Each row is a point on a landscape with many valleys, with its height.
A ball rolls from a point to whichever of its 2 nearest points has the largest drop for the distance, and stops where none of them is lower. Distance is the straight distance between rows; heights are no part of it.
j732: [124 116 119  87 119  99  98  82  93  74 102  97  89  66 127  88  99 110
  95  52  83  94  90  71  96]  h=265
j768: [ 92  81  96  91 104  94  85  84  98  82  91 107 124  87  94 108 109 103
  95  67  74  84  94  86  92]  h=376
j198: [133 140  89 112 124 124 135 114 103 107  65 118  63 137 113 100  92 103
 102  94 124 107 115  99  99]  h=214
j956: [116  89 113 106 111 100 116  95 121 102 119  92  86  83  82 119 116  94
 103  84  91 105 122  83 140]  h=504
j577: [ 85 100  89  93  61  89  79  77  81 107 113 106 113 123 100  92  87  88
 100 133 120  90 104 137  76]  h=170
j703: [135 118 105 132 100  81  88  84  47 110  81  86 128 110 114  55 108  78
 107  69 112 126 157 110  73]  h=290
j733: [124 146 119 130  91  78 110 106  79  88  93 108  93  88 116  86  81 104
 109  77 110  92 112  97  70]  h=289
j921: [ 99 116 129 108  74 125  72 104  63  75 106  93 121  59 107  93  90  95
 109  86  85  71  85 100  58]  h=225
j776: [108 135 109 137  84  83 104 107  55  80  99  84 124  77 111  85  84  90
 106  51 103  84 113  88  70]  h=319
j112: [113  99  94 121  85  79  88  89  73  81 112  73 112  79  84  92  80  95
 155  86 121 102 127 114  95]  h=169
j159: [ 89  80  66  87 102 124 123 117 111  74 102  96  84 126  89 123  97 102
 112 122 122  89  80 106 139]  h=594
j895: [ 83  83 104  64  98 101  94  77 118  75  91 114 106 115 105 119 109 102
  77 118 105 113  78 104 106]  h=412
j537: [123 105 102  92 113  94 102 102 102 105  89 102 106 129 121 101 109  86
 100 115 109 101 117  97 111]  h=215
j98: [ 75 101  48 102 104 132 102 144  87  76  81 103  96  94  89 115  87 120
 131 119  97  74  63  88 113]  h=485
j490: [ 75 100  85  81  98 136 128 117 126  78 103 109  87 135 101 109  87 107
  92 140 129  96  51 108 109]  h=583
j515: [103 115 121  68 105 100  89  84 101  87  99 112  74  73 117  97  96 114
  91  91  86 102  83  95  86]  h=206
j888: [107 116  87 108 101  98 107 111  65  82  90  70 107 105 100  98  94  91
 153  85 123 100 122 106 103]  h=219
j404: [ 74  80 126  78  95 132 113 116 157 108 103  86  88 107  96 136 100 101
  66 118 103 118  54  85 124]  h=564
j578: [ 67  92 108  99  91 107  88 114 110  94 101 116  95  80  77 115  89 119
  88 111  85  88  52 109  69]  h=402
j906: [ 70 114 106 108  94  95 120  98  89 123 112 103 118 120  93  67 128  85
 111 115 104 105 100 115  89]  h=339
j439: [ 85 122 112 108  76  92  92 102  74  86  98 129  90  82  89  78  92 102
 116 108  94  79  89 145  52]  h=67
j188: [ 71 116 107 106  89 129 101 117  68  78  95  91 138 101  91  99 116  79
 127 122 113  96  92 101  90]  h=415
j904: [122 101 109 112 116  74 102  93 109 116 116  86 100  72  94  90 105 106
 110  72  74  87 126  81 110]  h=471
j874: [109  78  99  91 118 108  96 109 136 102  96  99  57  56 103 134  81 124
  90  76  83  84  78  66 134]  h=330
j63: [ 86  44  97  85 119  90  93 102 139 107 100 106  91  81  88 121 108 113
 104 101  92 101  63  98 111]  h=310
j49: [ 79  89 105  90 101 117 103 101 106  73  90 115 126 107  75 111 122  95
 106 124 111 104  78 102 110]  h=391
j468: [ 77  88 110  89  88 145 120 107 145  83 116 100 107 127  87 127  98  92
  71 140 124 111  58 100 120]  h=574
j511: [111 123 119  81  96  94  93  89  96 106 105 109  80 105 129 102  95 101
  88 120 107 106  90 113  85]  h=147
j705: [ 87  94 121  82  83 118  85 104 106  87 112  94  83  53  91 117  74 136
  72  46  75  87  57 101  68]  h=318
j800: [105 130  88 119 103  75 121  97  73 122  83 119 107 148 131  77 114  92
  49 126 112 128 130 101  91]  h=354
j4: [ 97 109 101 116  71  94  80  81  69  80 110 102 111  89  74  92  91  96
 127 102 115  87 115 132  68]  h=118
j223: [120 110  73 112 139  86 126 101  62 116  79  89 106 152 133  69 120  88
  71 111 110 149 153  99 106]  h=398
j351: [104  75 139  85  71 114  55  53 122 111 116  98 119  83  75 108 111  80
  82 113 101 117 118 109 105]  h=264
j710: [ 95 103 104 115  99  86 110  94  82  80  89 103 129  89  84  89 104  97
 116  48  92  85 104  93  75]  h=348
j292: [ 67  95  92  71 113  84 122  82 132 131 129 101  78 126 108  96 101 110
  65 111  88 111  98  98 121]  h=573
j331: [107 140 107 113 112 120 137 113 110  88  72 124  89 140 112 106  87  99
  89 121 135 109  84  94  92]  h=263
j177: [ 81  69 105  73  91 111 109  97 136 115 123  92  88 109  90 125 110  95
  63 104  84 111  90  89 139]  h=548
j197: [ 83  74 118  66  60 119  72 105 136 119 133  86 100 112  77 117  91 104
  73 142 104 110  76 134  92]  h=179
j19: [104  28  84 117  74 101  89 107 112  91 116  84 107  86  55 136 100  93
 113  97 108  97 100 105 142]  h=364
j337: [ 91  93 100  81 111  77  75  70 106 127 132  98 105  93 120  86 112  91
  91 125  79 103 116  92 112]  h=680
j398: [122 114 110  87 132  63  96  69  84 115 100 105  99 112 120  85 112  92
  49  61  82 126 142  94  96]  h=714
j435: [ 78 120 106 112 105 100 111 109 128 110  93 125  99  95  90 110 102 113
  90 112  91  87  68  78 100]  h=379
j663: [ 69  88  76  75  85  89 100  94 117 109 130  91  87 116 121  91  81 122
  79 158 109 107  58 120  95]  h=639
j202: [ 72 116  82 104  96 125 104 129  78  58  99 123  91  86  68 105  90 120
 128 119 101  81  78 120  89]  h=457
j169: [106 135  93 117 122  84 124 105  55  89  60 107 106  96 119  53 121  91
 126  71  94 114 123  89  90]  h=334
j597: [109  73 103  99 102 116 105 123 123 109  98 102  80  92  81 120  96 111
 125  95 100  86  77 113 107]  h=255
j62: [ 84  74  87 102  78 102  86 103 102 108 123  83 112 100  92 127  93 102
  99 128  97  89  88  98 109]  h=180
j924: [ 99 120  88 128  96  90 110 110  91 115 109  88 124 123  85  73 122  84
 131 131 113 110 134 104 122]  h=304
j308: [134 126 109 131 142  73 107  98  95 137  90 105 105 117 124  79 112 104
  55  81  78 125 150  79 100]  h=733
j608: [ 89  92 127  86  76 119  71  91  82  77 124  93 109  56  81  99  96 113
  89  60  82  88  69 112  53]  h=272
j595: [113 127  90 130  99  77 110 119  83 111  80  80 113 128  99  86 100  92
 145 103 127 118 133 117 110]  h=266
j236: [ 88 106  77  86 100 107 121 110 113 116 133  84  84 122 121  81  97 108
 108 149 112 101  84 104 117]  h=618
j713: [115  91 122 100 101  79  65  70  88 117  87 103 121  92 122  71 110  82
 109  99  97 103 116 103  70]  h=205
j74: [133 117  76 117 123 101 137 122 101 117  63  92  87 147 116 109 103  99
  97  80 119 118 136  95 123]  h=281
j709: [ 85  83 119  64  86 119  90  93 113  82 111  94  87  74  84 143  89 118
  66  68  82 103  73  98  92]  h=357
j259: [ 98  57  86 123  76  99  57 112 109 100 118  85 124  64  66 128  76 116
 107 128 104  87  86 110  89]  h=270
j802: [102  80  70  98 109  97 115 129 114 126 109  86  93 125  95  95 120  95
 130 102  88  90 121  99 141]  h=634
j520: [109 114  86  82 127 122 114 109 103 104  84 100  70  83 119  97 104 111
 133  84  86  78  88  76 112]  h=243
j190: [102 127  91 111  72  68  86  80  72 107  98 108 107 117 125  81  86  87
  96 122 103  93 131 115  83]  h=211
j903: [ 93  72 102  97  75 123  84 109  79  99 119  79 105  66  68 115  95 107
 115  66  85  87  82 114  70]  h=314
j836: [ 91 139 118 112 125  81 126  94 113 133  90 121  64  99 124  86  92 106
  78  83  90 109  84  82  87]  h=378
j455: [117  97 115 100 100  77  66  83  92  87  86 107 114  69 120  57  98  98
 123  79  84  83  97 106  65]  h=160
j559: [130 126 106 122 102  71 106  83  57 104  72 118 116 122 130  72 111  81
  72  98 115 138 142 111  72]  h=324
j105: [107  75 117  93  94 106 106  99 130 107 113  94 102 102  86 136 111  85
  62  80  84 106 117  71 151]  h=528
j389: [ 92  47  93  87  74 122  87 110 118 113 132  76 109 109  87 121  91  97
  96 138 114 105  69 126 102]  h=110
j674: [111  57 131  90  74 122  70  90 126  83 102 100 123  88  65 138 105  88
  92  89  96  96 102 109 103]  h=308
j47: [127 134  98 134 100  57  96  96  84 107  88 110  99 102 119  86  85 102
 106 103 101  89 134 100  93]  h=252
j185: [ 82 114 102 117  98 118  85 137  75  55  83 109 123  91  81 100  93 100
 156 119 112  85  93 107  87]  h=436
j503: [102 100 101 119  77 120 106 130  99 109 114  85  99  84  65 114  98 107
 128  83  90  75 103 112  95]  h=299
j414: [ 83 100 115  84  71  96  61  46  92 112 121 108 122  99  90  97 100  89
  84 123 109 112 110 127  83]  h=216
j28: [102  89 104  80 119  75  85  58  91 113 116  95 116 108 114 101 119  77
  62  95  97 126 138  84 120]  h=697
j383: [103  98 107  82 108 102  99  90 142  94  78 119  83  85 106 125  87 113
  69  70  78  95  93  67 119]  h=276
j819: [108  55 107 105  77 110  83 101 111  75  97  92 129  93  54 122 111  87
 128  86  98  88 112 113 122]  h=336
j167: [123 109  73 109 152  84 136 105  84 125  75 109  80 155 128  87 110  94
  68  85 117 133 133  93 112]  h=353
j204: [129 101 114 118 100  88  61  68  79 117  87  90 137 103 103  62 112  70
 120 108 118 110 149 108  82]  h=247
j406: [102 132 106 108  88 103 100 126  60  78  69 119  98  86 115  59 100  96
 143  97  95  82  97 122  67]  h=121
j75: [122 115  91  93 127  92 102 107  80 106  74 107  99 119 134  78 120  90
 103  86  87 107 133  86  99]  h=275
j472: [ 93 131 108 114 115 104 140 101 138 114 100 105  85 131 119 114  82 111
  75 130 128 106  84  79 116]  h=297
j668: [125 137 104 103 110 129 120 120  97  91  67 116  78 110 102  97 108  98
 126  79 104  93 110  96  99]  h=146
j335: [118 127 106 112 133  81 129  94 115 141 106 105  64  90 107  86 100 110
 102  72  90  99 114  86  99]  h=425
j538: [ 97  92  79  87 133 103 113 100 123 106 103  97  58  87 116 111  93 112
 115 108  92  92  82  69 138]  h=325
j134: [ 99  69  56 107 104 100 117 126 111  90  85  83  91 107  86 114  97  96
 140  97 104  92 108  94 157]  h=613
j632: [ 91 108  71  90 113  98 135  99 142 126 132  94  90 146 116  75  99 110
  71 136 103 105 103  96 136]  h=596
j280: [ 85 147 110 102 105  92 122  93 128 116  90 120  69 112 115 110  80 120
  64 113 101  99  81  77  98]  h=335
j767: [ 93 115 113 102  87 126  85 127  62  61  87 114  94  57 124  85  81 107
 122  90  89  68  66 111  58]  h=178
j953: [132 112 107  82 131 102  99  93  89  92  78 105 101  90 132  81 121  98
  89  52  74  95 118  68  95]  h=320
j971: [ 91  73  69  89 121  75  87  93 104 126 126  78 110 111 114  87 115  81
 113 125  87  96 130  95 130]  h=660
j788: [ 77  73 107 100 104  94 113  79 108 105 107 100 129 115  75 100 134  84
 114 110 116 119  95 108 103]  h=367
j909: [102  32  87 103  84 105  91 107 111  91 128  86  82  56  60 146  85 115
  92  90 103 108  78 101 125]  h=399
j92: [ 84  61  81  94  85 105  60 118 106  93 104 104 106  57  75 126  86 133
  86 119  85  97  57 110  76]  h=351

Call two points neighbours if one is among the 2 nearest of the other. Go from one point of each pair to the other, from neighbour to neighbour, staying as low as possible. Name the highest point that can't be avoided.
j455, j577 | j710
j668, j511 | j874
j597, j439 | j903

Two balls start at each pair of points below. Name the first point that both come to, or write none.
j98, j490 | none
j398, j292 | j177
j335, j435 | j280
j159, j236 | j177
